Each row is a point on a landscape with many valleys, with its height.
From any point a ball rolls to the lowest of the 2 points nearest to it. It stops when none of these is lower. Distance is the straight distance between rows; heights are no part of it.
Sorul (h 33.9): 91  97  92  65  82  65  130  155  92  104  70  93  95  122  67  76  89  119  80  87  101  121  106  113
gop (h 33.3): 77  87  99  142  128  108  90  82  126  90  106  89  93  97  95  103  135  129  88  100  74  78  77  104
Gidev (h 54.7): 96  111  102  139  91  110  88  127  123  98  71  87  118  110  72  116  94  100  94  118  59  87  96  91
vikoz (h 61.4): 109  138  79  74  100  118  107  84  75  95  96  87  80  124  110  93  99  86  105  92  77  97  111  103
fugu (h 28.1): 120  86  113  89  99  85  76  116  78  112  92  91  105  97  99  101  84  109  80  97  118  97  105  85
retum (h 46.3): 129  109  124  84  122  77  103  94  123  120  114  85  99  61  93  106  105  94  118  95  125  94  109  74
zeg (h 36.4): 109  90  128  106  102  76  73  120  118  104  91  86  110  91  68  100  103  79  98  112  102  101  105  85
Retov (h 52.0): 123  108  114  106  98  103  106  110  127  88  58  91  109  78  70  113  80  80  118  113  62  89  100  79
Kedo (h 42.9): 93  115  85  108  102  103  95  98  100  84  79  92  81  134  106  103  116  102  88  108  65  94  101  106
kezud (h 29.7): 84  98  92  67  73  55  123  128  84  113  85  97  104  116  81  67  75  150  80  70  112  124  96  109
Gasuz (h 43.0): 137  109  124  81  102  75  98  115  117  126  90  78  108  65  78  101  89  91  115  88  92  100  109  64
mubi (h 45.3): 131  91  110  92  124  90  91  95  118  84  105  82  90  87  83  90  125  67  120  108  86  97  91  78
gilu (h 62.4): 71  70  92  115  105  96  88  95  92  84  114  109  86  116  124  123  105  108  67  110  129  110  99  126
buge (h 50.4): 109  143  99  71  96  67  118  127  123  100  91  100  70  70  93  98  104  114  87  77  121  117  137  89
Vebuv (h 33.6): 115  101  89  61  76  66  106  131  103  132  97  82  114  92  98  75  84  125  82  81  80  109  101  81
ruvu (h 66.8): 121  99  93  78  90  87  115  117  99  101  78  65  103  110  103  82  79  114  94  98  56  93  95  75
vati (h 54.9): 92  123  105  118  86  120  93  84  105  71  81  108  114  91  96  128  91  77  113  116  82  85  96  80
Zase (h 38.0): 105  102  96  116  99  131  84  67  85  101  100  117  103  106  134  120  76  123  99  107  109  85  92  101
niza (h 57.0): 88  87  120  116  107  129  91  66  108  98  113  132  98  74  108  124  99  109  100  138  107  94  90  82
guges (h 42.2): 129  110  85  90  111  133  85  76  83  115  110  113  118  91  129  117  74  118  117  117  121  82  90  120
Deko (h 61.5): 114  142  101  71  112  74  115  98  115  110  128  94  110  71  118  106  121  72  129  77  134  110  129  101
mor (h 50.1): 80  103  76  122  116  97  93  119  106  78  92  93  83  132  91  90  120  99  70  91  102  97  100  139
Monub (h 40.2): 88  94  73  71  97  104  126  97  65  93  124  117  91  124  117  94  82  109  101  67  136  135  98  146
fud (h 56.2): 108  105  72  110  123  149  120  96  84  126  155  118  126  95  119  96  90  87  112  103  104  99  123  102
mulid (h 37.4): 105  85  75  126  118  82  94  138  116  129  84  73  106  130  81  82  91  113  79  102  53  101  90  112
pav (h 52.6): 86  116  72  99  111  96  105  129  99  67  94  84  84  119  86  88  121  68  82  89  109  116  99  142
Tov (h 54.0): 100  92  83  108  101  144  108  78  87  123  145  133  111  101  124  112  105  93  104  106  103  99  108  97
sedug (h 50.7): 122  109  109  99  102  108  122  82  122  75  61  108  96  66  87  113  86  65  131  116  77  87  97  88
Tuvod (h 44.4): 77  101  97  113  82  96  83  84  75  93  99  113  87  139  127  106  84  127  95  89  111  108  106  118
luv (h 41.0): 79  92  108  111  79  81  87  113  74  88  80  101  89  147  95  97  78  126  83  86  105  102  114  115
Pori (h 24.3): 81  116  94  69  90  62  132  115  74  91  74  107  85  90  81  67  89  152  84  68  123  127  107  104
luzev (h 53.3): 106  145  85  69  100  60  114  132  94  114  84  96  71  84  99  69  104  140  87  75  118  111  124  88
Lud (h 53.8): 80  88  109  122  102  111  71  82  98  87  100  108  108  88  100  114  115  99  89  119  110  101  96  87
giti (h 58.3): 122  116  87  98  109  127  114  86  90  120  140  109  121  89  112  96  110  63  127  97  102  104  112  88
bal (h 37.6): 90  103  99  83  90  78  103  133  84  97  71  90  86  138  81  84  95  112  73  87  101  104  111  119
tage (h 31.1): 108  75  126  108  108  98  86  107  120  109  105  109  93  89  75  105  110  84  98  121  119  96  99  76
zub (h 51.2): 67  101  85  114  85  113  98  98  87  89  128  117  107  121  118  107  114  80  82  95  109  118  112  120
kugip (h 47.7): 114  144  105  60  98  82  103  120  111  105  80  84  88  91  97  104  103  97  99  81  108  100  121  80
fonev (h 27.1): 59  79  114  130  128  113  95  86  112  101  114  104  110  90  97  115  150  132  89  116  96  86  69  103
tada (h 56.1): 81  97  106  137  94  110  79  106  108  95  81  88  108  111  89  117  107  124  77  104  74  81  97  95
nebe (h 48.3): 96  51  116  128  95  93  78  91  99  101  98  90  106  100  99  103  82  144  89  102  71  92  74  85
viso (h 55.2): 77  110  82  113  95  104  95  99  90  90  123  100  125  101  96  108  130  43  112  103  99  119  119  98
riko (h 38.3): 90  83  130  113  97  91  95  94  124  110  119  116  102  94  88  97  127  68  128  130  134  108  107  92
vonel (h 26.6): 100  97  81  81  98  96  115  109  91  85  130  95  94  104  105  91  127  57  88  83  133  118  103  117
rimu (h 59.5): 72  71  94  121  99  109  95  71  94  100  129  116  96  112  136  119  121  113  80  108  110  105  103  107
retu (h 64.9): 115  84  103  109  85  85  114  93  95  96  71  91  89  131  116  93  60  128  100  87  65  69  100  91
dinuk (h 33.8): 101  69  90  103  103  64  87  139  96  115  92  70  110  127  86  70  91  112  79  86  77  113  98  120
vufef (h 33.5): 113  95  102  100  102  104  67  85  69  110  92  93  100  99  120  107  71  118  93  102  120  95  102  96
zitok (h 50.3): 88  103  102  76  89  74  97  115  67  85  82  89  90  112  101  85  82  127  79  70  136  124  96  122
Mok (h 44.0): 79  92  122  129  80  107  117  87  126  114  117  132  100  93  98  93  143  78  152  136  111  109  97  93
Daz (h 45.4): 106  61  111  123  101  108  99  101  108  91  86  104  99  81  86  94  77  116  97  114  60  93  75  88
Nozel (h 49.0): 133  125  114  84  102  107  109  78  113  93  81  104  109  55  94  116  80  78  131  99  97  83  95  91
lovi (h 40.1): 102  100  117  95  96  76  83  143  104  89  89  82  112  94  77  106  99  78  85  96  120  107  107  107
ded (h 23.0): 91  87  125  135  110  105  80  112  139  101  96  116  99  94  61  103  124  93  87  128  98  84  95  90
taze (h 18.6): 56  74  119  111  104  117  103  70  112  92  104  112  101  88  111  130  130  139  94  107  91  84  64  93
Ris (h 60.5): 104  108  104  114  96  125  120  81  98  121  138  123  128  76  106  99  106  70  150  121  114  116  109  80
bagis (h 28.3): 91  86  140  119  99  116  106  107  132  92  87  134  84  69  69  106  86  87  131  122  84  89  75  77
rane (h 51.1): 77  84  89  101  97  81  93  95  70  70  104  91  82  137  108  88  100  112  94  67  127  121  96  140
mur (h 48.0): 64  105  89  109  79  110  95  86  70  88  112  118  89  141  121  108  95  99  80  87  124  128  117  135
tuno (h 40.4): 98  105  83  131  115  106  108  110  126  88  75  76  91  130  96  107  102  116  81  105  45  79  93  103
zetu (h 60.0): 121  124  102  86  110  98  120  81  112  116  131  94  117  74  106  100  115  57  150  92  117  105  111  93
masi (h 37.8): 96  76  94  135  127  102  78  96  103  85  104  77  92  100  89  94  116  101  85  109  79  93  82  99
luz (h 63.9): 112  106  99  106  93  110  104  74  86  86  82  97  91  115  127  101  66  125  107  81  81  63  96  104
lok (h 43.4): 124  95  121  96  111  133  99  81  110  105  101  121  96  54  102  107  73  99  122  120  114  80  86  94
Kotib (h 40.3): 129  96  120  83  90  100  95  110  113  123  85  97  118  74  91  109  66  102  108  101  83  89  99  79
vamon (h 47.8): 85  107  122  135  97  111  105  90  134  90  96  119  102  84  86  104  137  68  143  136  89  99  88  90
Supa (h 50.9): 83  102  105  132  100  119  89  87  108  89  112  119  106  87  91  108  135  80  108  134  92  97  90  86
kulo (h 53.4): 95  112  114  128  102  109  82  111  114  79  72  88  115  88  79  117  102  73  103  124  74  93  101  81
Geriv (h 65.9): 108  85  87  101  95  73  106  112  106  105  79  68  95  146  107  69  71  121  98  98  54  88  98  91
keled (h 28.9): 124  102  105  81  126  108  98  86  104  124  139  109  113  75  112  98  115  80  119  107  150  106  111  106
kube (h 62.8): 115  121  85  96  88  126  103  64  84  95  105  102  91  120  128  106  79  102  108  85  79  84  104  109
Nedo (h 56.3): 108  131  84  53  107  81  116  104  78  110  92  90  74  101  108  65  105  140  95  73  111  105  112  98
ganet (h 43.5): 124  92  126  101  103  111  78  93  100  104  87  115  112  73  92  117  72  108  109  116  106  89  94  79
Lebul (h 33.4): 114  94  142  100  99  109  110  79  124  92  92  125  88  80  78  107  94  76  142  127  97  94  85  77
Punut (h 41.4): 118  90  90  107  118  108  84  79  105  79  92  81  96  95  88  96  114  79  96  107  71  89  85  93
Diz (h 46.5): 138  106  103  88  104  121  113  79  94  94  78  102  100  57  105  99  67  97  105  92  90  71  94  113
sabus (h 37.7): 133  107  107  80  126  127  88  86  108  119  113  112  106  62  111  105  95  96  129  120  132  94  98  99
Mesez (h 45.5): 113  130  91  75  109  93  93  114  105  88  80  81  87  109  87  103  107  78  92  98  90  101  115  84
Benep (h 56.4): 85  107  95  120  90  124  90  70  97  74  98  102  106  103  113  118  107  97  98  101  68  87  89  102
fipo (h 45.9): 91  89  76  83  109  117  112  89  75  110  141  126  91  130  131  106  78  105  94  88  142  124  112  141
tuko (h 47.1): 85  106  90  75  92  97  99  107  73  76  96  95  86  122  99  95  102  99  79  79  136  117  102  128
vitet (h 33.1): 91  85  72  67  93  111  123  109  78  88  142  112  86  115  113  93  103  74  90  82  133  130  100  131
fosi (h 43.1): 97  114  95  106  111  89  79  132  114  90  84  77  100  118  79  96  103  76  79  102  92  100  107  103
Puvu (h 21.3): 115  83  102  89  101  72  86  97  77  107  90  75  108  113  113  75  79  124  81  86  97  99  96  88
pese (h 63.0): 96  136  103  77  82  81  131  108  113  115  133  101  113  80  111  102  113  74  112  75  153  109  123  121
tuso (h 53.6): 67  105  98  131  90  122  101  93  97  100  124  118  134  89  101  110  135  67  125  125  102  111  111  89
Vutuv (h 40.0): 125  70  82  102  93  88  95  124  115  128  79  80  121  117  82  92  92  103  97  110  39  104  81  98
Pinu (h 43.7): 141  126  104  68  109  107  106  101  97  102  78  81  102  78  115  97  79  105  104  83  94  71  95  89
fana (h 42.7): 112  70  101  120  95  101  85  120  120  110  88  92  117  87  68  101  82  109  111  109  48  104  68  94
sofe (h 18.7): 118  100  94  79  111  88  100  98  89  101  133  93  102  79  116  96  115  64  106  90  143  114  113  107
Damif (h 52.9): 82  108  95  93  101  56  95  111  65  89  77  70  92  119  93  72  91  134  92  69  110  123  95  108
Riso (h 62.7): 98  92  125  124  97  113  125  80  108  141  134  131  121  94  109  94  104  79  173  134  130  119  110  93
vuluf (h 53.5): 80  114  80  112  102  107  85  98  98  90  117  98  104  112  103  99  130  62  81  102  96  108  110  113
Zoku (h 59.2): 110  136  82  55  105  97  108  93  74  106  96  93  74  119  112  84  111  104  97  78  108  106  110  114
Giguf (h 40.5): 137  123  104  66  99  94  103  122  99  128  101  82  109  72  109  95  76  129  94  82  105  77  104  81
Zaz (h 37.5): 86  87  95  143  123  101  112  103  133  93  83  76  92  112  96  103  114  145  91  95  53  75  75  102
sani (h 46.4): 77  94  88  110  94  96  93  93  91  85  104  102  71  144  108  96  134  96  79  86  99  96  106  125
Duvok (h 28.4): 110  68  95  78  89  60  95  128  85  131  102  83  112  109  97  76  91  125  71  84  93  112  97  97
Potup (h 59.6): 67  71  102  109  106  124  106  65  105  115  125  134  99  82  114  125  129  114  102  143  125  106  84  87
pup (h 56.7): 80  66  88  118  105  130  109  69  98  117  132  137  107  97  126  117  121  97  90  123  109  110  106  89
Goz (h 64.3): 91  128  88  80  87  92  115  114  92  94  124  107  121  93  104  105  107  49  114  89  143  126  126  113
rima (h 43.3): 89  116  99  85  81  89  96  139  93  73  93  89  101  109  80  103  95  77  83  86  139  104  103  125
Gif (h 32.7): 86  85  130  114  90  124  113  91  119  81  87  135  89  64  89  115  91  118  101  122  81  78  80  83
sir (h 26.4): 84  77  114  120  89  124  109  73  116  84  87  118  89  92  108  116  115  134  92  107  73  71  85  96
Zul (h 51.0): 97  102  83  103  94  134  101  77  86  120  138  130  97  127  135  110  92  109  93  98  116  104  118  119
doku (h 37.0): 124  91  110  69  78  84  102  120  97  142  94  90  127  87  105  92  67  129  98  82  86  96  94  79
pona (h 41.8): 92  111  83  93  101  86  99  96  85  89  72  93  67  152  102  88  106  110  89  92  94  103  112  123

Where does a ball stop that starts at each point below?
luz | ded
kugip | ded
viso | Pori
gilu | Pori

Call two points neighbours if one is among the 2 nearest of the other. Go from one point of each pair to the other, from neighbour to neighbour, staying as low as possible. Name the highest point that can't be avoided.
Duvok and sofe | guges
bagis and Puvu | sedug
taze and bagis | Gif
